Each row is a point on a tangle of strands that fork, close into loops and nearly touch. The rows are in no order.
In the rows, zero is written as 128.
Two points are linked if the straight distance between their rows is under 74.8. Some points are linked to none.
vif: [141 136 130 135 114 133 109 127 121 187 137 128  80 157 104 140 146 162
 111 154  91  92 116 149]
Rimi: [135  90 127  96  38  74 104 162  68 152 144 170 103 176  99 120  85 171
 139 114 110 123  93 123]
Varil: [128  98 134 113  52  84 113 154  81 165 141 180  92 180  98 124  87 188
 129 132 103 124  93 145]
kuluf: [104 131 142 120 102 127  98 102 133 110  75 129 204 167 149 168 191  83
  97 109 135 115 124 119]
fom: [141 132 123 121  99  84 125 148 111 137 133 122 159 139  57 166 180 121
 154 148 120 145  98  80]
beke: [134  93 118  95  48  87 103 164  79 146 156 168 105 162 118 101  75 158
 136  91 123 123  92 121]
nar: [133 107 126 121  86  65 144 181 103 117 162 134 135 138 112 107  94 131
 176 123 131 156  99  90]
reta: [133 143 129 132 106  94 116 135 111 106 112 131 182 132  62 177 172 106
 155 126 140 155 100  93]
firin: [152 137 124 141 177 157 120 128 176 189 138  99  67 115 128  97 144 157
 106 161  94  97 152 135]
zinu: [121 140 120 159 186 151 149 110 163  76 116 108 155  46 122 160 115 122
 130 120 163 150 135 131]
kadof: [139 133 138 130 121 179 129 104 105 154 142 137  81 141 156 106 105 130
 110 141 111 109 151 172]
Diz: [125 135 138  93  44 113  89 113  49 132 114 159 120 196 105 159 145 138
 117 127 115 105 124 128]
Lin: [119 131 124  95  55 142 104 131  59 153 133 190 101 191 139 115  84 131
 107 109 136 130 122 170]
Sug: [125 127 131 158 180 108 155 147 124  54 140 112 133  61 108 148  84 141
 167 103 169 170 111 108]
nesof: [126 136 124 160 195 149 179 144 162 110 147 101 116  48  99 141 125 140
 140 143 147 158 122 108]
zotun: [138 144 120 139 139 128 117 145 156 124 121 122 155  93  60 175 171 114
 145 139 153 155  90  94]
taku: [121 130 100  78  94 128  93 126  95 121 150 161 137 150 193  90  62 103
 121  37 149 126 133 142]
ruri: [136 123 128 130 101  75 138 152 104 138 148 116 142 141  82 149 154 122
 161 150 118 142  99  91]
gados: [161 154 126 129 156 189  79 113 170 206  95 118  71 146 118  94 140 151
  70 171 114 100 171 170]
lokal: [134 125 125 129  95  66 133 174  93  96 140 130 161 142  93 136 108 118
 182 118 143 169 105  96]
zira: [149 129 133 164 155 121 119 145 161 194 157 129  72 136 106 118 138 199
 117 160  78  82 118 143]
Dak: [125 137 127 157 167 107 140 128 126  61 125 117 154  73 113 160  96 121
 157 105 164 170 115 123]
sape: [128 119 132 104  61 113 103 132  60 145 139 164  97 182 124 130  99 141
 127 121 127 117 114 146]
veput: [113 104 128 126 137 182 105  85 170 139  54 100 201 140 202 128 159  79
  73 118 149  83 172 168]
mal: [151 152 118 127 161 167  76 128 171 205 112 119  67 144 107 108 147 162
  83 173 106  91 153 152]
radi: [129 136 140 120 103 118 123 115 105 135 146 122 120 152 131 138 142 106
 135 142 125 110 125 120]
nagob: [117 110 135 122 132 116 160 146 117 122 177 134  93 119 161  79  88 136
 148 129 128 142 121 116]
minap: [142 113 126 117 193 197 204  96 144 113 131 112  98  87 179  52 111 132
 126 142 127 114 198 147]
Lamob: [120 102 138 128 122 118 145 141 111 138 175 141  78 131 155  87  91 152
 142 133 110 126 117 129]
zipu: [119 124 121 160 183 132 128  96 158  58  96 111 168  54 133 172 110 117
 132 101 159 150 122 137]
diro: [117 126 130 156 192 127 185 145 130  66 146 115 125  56 117 132  86 147
 157 119 162 174 120 109]
fen: [123 136 131 108  77  74 109 133  87  96 114 136 176 172 101 159 155  97
 154 119 134 141 121 100]
Nol: [128 142 132  90  52 113  76 112  89 149 104 137 139 172  90 168 212 135
 112 137 103  97 120  85]
Der: [121 117 109  94  80 130 108 146  84 146 167 168 108 145 160  76  56 137
 111  60 142 128 111 138]
lidad: [124 104 128 153 162 106  80 101 148  64  74 117 184  76 101 195 147 108
 139  86 149 144  86 117]
loba: [129 150 118 131 149 143 131 140 174 152 132 107 132 100  98 148 167 106
 128 158 141 135 120 105]
Siduv: [164 141 131 141 167 185 126 113 157 182 124 107  63 122 140  88 129 161
  90 156  98  99 168 164]
Tefa: [127 148 130 141 148 128 154 136 147 131 148 108 134  96 116 143 147 105
 140 151 139 146 123 114]
zet: [141 143 114 124 122 113 115 152 150 142 124 126 153 115  50 174 188 119
 151 148 138 151  88  83]
muves: [ 95 103 132 128 130 143 112  93 148 111  45 111 218 152 186 171 160  74
  85 103 142 130 132 160]
Nat: [123 112 122 116 188 178 201 111 137 104 150 123 106  89 182  58  95 126
 137 135 132 132 180 139]
kol: [119 134 123  95  69  65  97 135  84  78 100 144 185 187 127 148 129  91
 159  91 132 149 127 110]
Govod: [130 139 117 155 187 142 169 157 178 143 148  99 110  66  94 134 145 142
 139 157 133 156 114 103]
Desa: [146 136 115 142 200 137 113 154 205 198 147 104  71 110 115  92 155 172
 117 173 100 103 144 113]
vafus: [110 137 141 110  75 124  83 110 121 116  82 136 194 171 127 166 211  93
 105 115 129 107 128  97]
Gokiv: [119 140 143 110  86 117 104 103  99 111 125 136 147 171 141 148 148  92
 128 124 131 105 132 126]
fevo: [125 129 119  86  68  78  93 135  83  94 120 152 161 187 147 134 110  93
 156  84 142 133 125 115]
num: [128 130 128 101  58  66 102 135  69 105 118 133 173 177  86 156 161 117
 158 126 116 133 122  81]
Kino: [130 122 132  87  45  70  91 137  50 114 126 147 144 189 100 147 135 128
 151 116 118 116 123  94]
danu: [111 127 116 131 160 113 180 168 127  71 148 135 135  86 148 104  69 133
 163 101 163 182 121 115]
zafal: [137 128 140 134 138 159 137 114 128 154 150 115  81 125 148 109 123 130
 120 150 106 106 146 146]
dorid: [136 126 120 158 190 119 162 161 196 177 166 103  86  96 108 108 156 172
 136 167  91 127 117 104]
Rit: [128 147 115 140 185 185 163 120 193 130 117  94 135  61 135 110 140 112
 114 155 150 133 166 126]
Buvi: [126 101 144 155 123 103 141 141 135 160 168 153  69 138 129  98 100 196
 135 149  83 112 107 147]
Rar: [ 96 113 136 125 111 119 102 100 134 101  50 126 219 166 161 175 177  79
  94  94 136 139 121 138]
Rado: [146 149 117 130 155 147  76 141 165 212 121 129  72 154  94 123 154 175
  90 171 100  84 132 147]
vob: [110 119 125 141 175 125 204 169 137  72 158 125 120  80 135  95  72 151
 159 116 157 183 116 106]
zasok: [119 102 122 158 174 107  96  88 154  52  85 104 177  54 126 187 124 110
 134  89 150 147  98 123]
Tig: [115 136 122 141 155 108 138 128 129  56 113 124 161  88 141 156  81 110
 156  95 164 176 123 137]
rim: [130 127 136 125 105  91 140 141 105 124 153 124 130 144 122 136 130 113
 155 138 131 134 113 109]
risir: [126 127 133  96  78  94 104 127  82 102 133 145 142 176 147 131 118  98
 149 109 140 123 126 120]
mon: [113  94 123 150 155 126  82  97 151  76  48 116 197  94 123 200 150 102
 110  85 154 146  93 135]
bamo: [126 136 132 144 127 106 103 122 126  86  94 131 189 114  77 188 158 103
 147 105 149 156  98 107]
kati: [127 101 137 125  84  94 123 145  94 155 156 155  82 159 120 110  92 171
 140 136 104 119  98 139]
pob: [129 146 127 121 126 138 116 124 158 142 122 116 146 128 110 150 177  92
 118 149 139 116 124 108]
Poz: [133 136 128 138 107  70 117 154  94  79 118 129 180 132  73 159 115 113
 182 103 147 175 103 103]
bom: [118 146 135 125 119 134 120 110 146 118 111 121 172 137 135 156 166  78
 117 131 141 120 129 123]
lim: [150 103 139 133 178 195 179 106 130 143 145 137  57 114 166  51  95 170
 112 139  96 119 170 161]
gelel: [128 136 140 107  65 129  99 112  71 142 128 150 105 186 113 150 138 136
 113 134 115  99 122 142]
Robor: [135 130 137 123  88 127 113 121  90 167 137 141  86 172 107 146 135 153
 115 146 102  98 114 147]
devug: [121 144 120 156 191 159 171 124 160  94 133 105 139  49 118 145 122 125
 132 133 160 154 140 124]
Vakiz: [132 131 135 139 153 141 156 128 140 154 162 106  88 114 144 107 130 133
 132 156 105 116 134 127]
Baduk: [139 117 140 168 138 115 134 143 147 181 163 142  69 138 116 117 120 202
 123 155  75  96 114 151]
lan: [146 148 137 130 108 193 120 102 106 171 115 140  85 163 143 116 117 130
  90 145 108 108 156 190]
fizi: [133 135 114 134 188 198 194  90 177 103 102 100 147  64 175  81 127 113
 113 141 145 117 205 156]
mago: [106 119 134 146 133 114 107 100 141  77  63 123 202 122 132 184 140  90
 117  96 150 161 109 145]
lumep: [131 146 131 149 142 122 121 128 142 101 118 123 168  96  84 177 153 103
 143 125 158 152 104 112]
pamo: [124 104 120 103  79 104 115 158  93 136 171 158  99 145 147  81  70 142
 135  89 134 128 105 122]
Vova: [128 130 121 162 187 128 187 161 183 152 164 100 101  78  99 121 144 161
 141 159 112 156 110 100]
Vir: [103 104 124 132 139 162 122  86 162 118  57 108 207 134 200 147 146  77
  86 114 146 114 158 177]
sobu: [145 156 125 140 121 153 112 136 126 207 118 146  80 174 104 132 137 172
  87 160  88  97 132 178]
tar: [120 137 131 125 143 138 156 116 129 100 142 126 142 115 172 119 108  93
 143 126 143 139 153 137]
telu: [146 125 127 122 180 201 188  81 153 113 115 108 112  85 190  59 120 117
 120 136 133 103 204 158]
tabe: [142 141 133 124 125 149 115 114 131 168 139 112  90 143 123 131 149 125
 112 152 107  90 132 135]
Viki: [145 130 122 156 182 117 123 156 191 196 161 116  79 118 110 109 155 188
 125 166  84  93 122 115]
rubup: [119 142 136 100  65 117  79 116 111 125  95 139 178 166 102 164 221 110
 115 128 120 108 120  77]
ped: [125 142 140  95  47 113  82 104  67 128 106 141 140 186 104 167 184 126
 115 128 112  99 126 105]
parut: [119 112 136 163 177 109 203 158 167 135 176 113  94  92 120  97 124 172
 150 161 100 156 113 104]
rek: [141 131 133 150 129  78 116 149 104  79 123 120 168 105  59 170 118 121
 181 105 156 172  95  96]
tidat: [131 142 129 140 165 149 168 134 157 143 151  99 110  93 136 115 140 115
 131 158 122 134 143 120]
nedul: [130 104 140 139 111 114 132 138 107 161 164 149  70 145 135 104  98 170
 132 143  98 117 109 147]
vum: [113 112 129 130 156 129 185 151 129 107 172 127 104 104 160  78  92 138
 150 134 131 154 132 111]
fosam: [127 109 135 118  95  83 138 153 100 128 165 133 109 144 129 109 104 130
 159 133 124 134 107 108]
Rozo: [107 105 136 145 172 119 207 153 157 112 175 123  89  98 138  75  98 163
 150 147 110 157 115 104]
paloz: [114 125 114  83 114 136 103 108 104 104 142 156 134 146 205  92  70  94
 131  71 154 129 152 149]
duv: [120 125 129 121 166 159 180 114 133 104 151 123 118 100 182  87 100 112
 139 135 138 133 170 137]
Beket: [108 126 142 118 105 151  96  89 140 119  82 122 188 164 170 153 172  78
  88 114 137  90 143 140]
kor: [115 132 125  98 124 128 130 113 114  98 145 141 139 135 193 103  87  90
 142 105 148 135 152 144]
dovul: [113 118 140 120 120 183  93  85 161 136  67 107 185 152 183 130 162  80
  74 120 143  73 162 155]
fera: [170 149 129 135 160 203 115 104 157 189 103 111  68 129 140  80 127 154
  74 159 107 105 183 181]
kulip: [131 142 108 142 198 200 180 105 197 112  98  95 146  48 148  92 133 118
 107 147 155 128 193 143]
mobom: [116 138 142 119 105 115 119 102 122 100 113 130 175 155 148 152 148  79
 126 121 139 121 134 131]
rusoz: [151 142 121 152 156 132  97 152 164 211 136 134  74 149  95 125 148 196
 101 163  86  81 126 148]
Mis: [144 157 128 134 107 178 121 124 114 197 108 149  82 178 122 123 131 148
  79 159  93 109 147 191]
tize: [110 136 116 125 156 118 161 141 130  67 133 134 154  98 164 122  71 111
 155  97 164 178 141 131]
Moz: [125 127  96  91  77 128 101 146  80 143 168 166 126 148 168  80  54 125
 104  26 145 127 120 136]

A fork is a point with three links, a tip a point with one. Leave the first point through the second and follow the links. Name the first fork or tip that comes.
Vova, Govod => mago
fen, kol => Gokiv
bom, pob => zafal
beke, Rimi => nedul
rubup, Nol => gelel
reta, bamo => fom
fevo, kol => Kino
mago, mon => Vova

A piece is two or more points that can be reached from each other along the links. Count, over all rows, the pieces, the separate loops (a circle has one, a figure eight two, a Y none), the forks (points with three links) and the tips (points with one).
pieces => 3
loops => 6
forks => 11
tips => 5

How many points has the smallest loop of links through each point below? Write - if it is on no loop.
diro => 7
Viki => 10
vum => 12
reta => 6
Mis => 7

Name the points in between on the shortest way along the links from the first point to the second, in order.
ruri, kol => rim, radi, Gokiv, risir, fevo
Kino, loba => num, fen, kol, fevo, risir, Gokiv, mobom, bom, pob
vif, veput => Robor, gelel, Diz, ped, Nol, rubup, vafus, kuluf, Beket, dovul
Robor, pob => vif, tabe, zafal, Vakiz, tidat, Tefa, loba
Rit, minap => kulip, fizi, telu
Poz, reta => lokal, nar, fosam, rim, ruri, fom
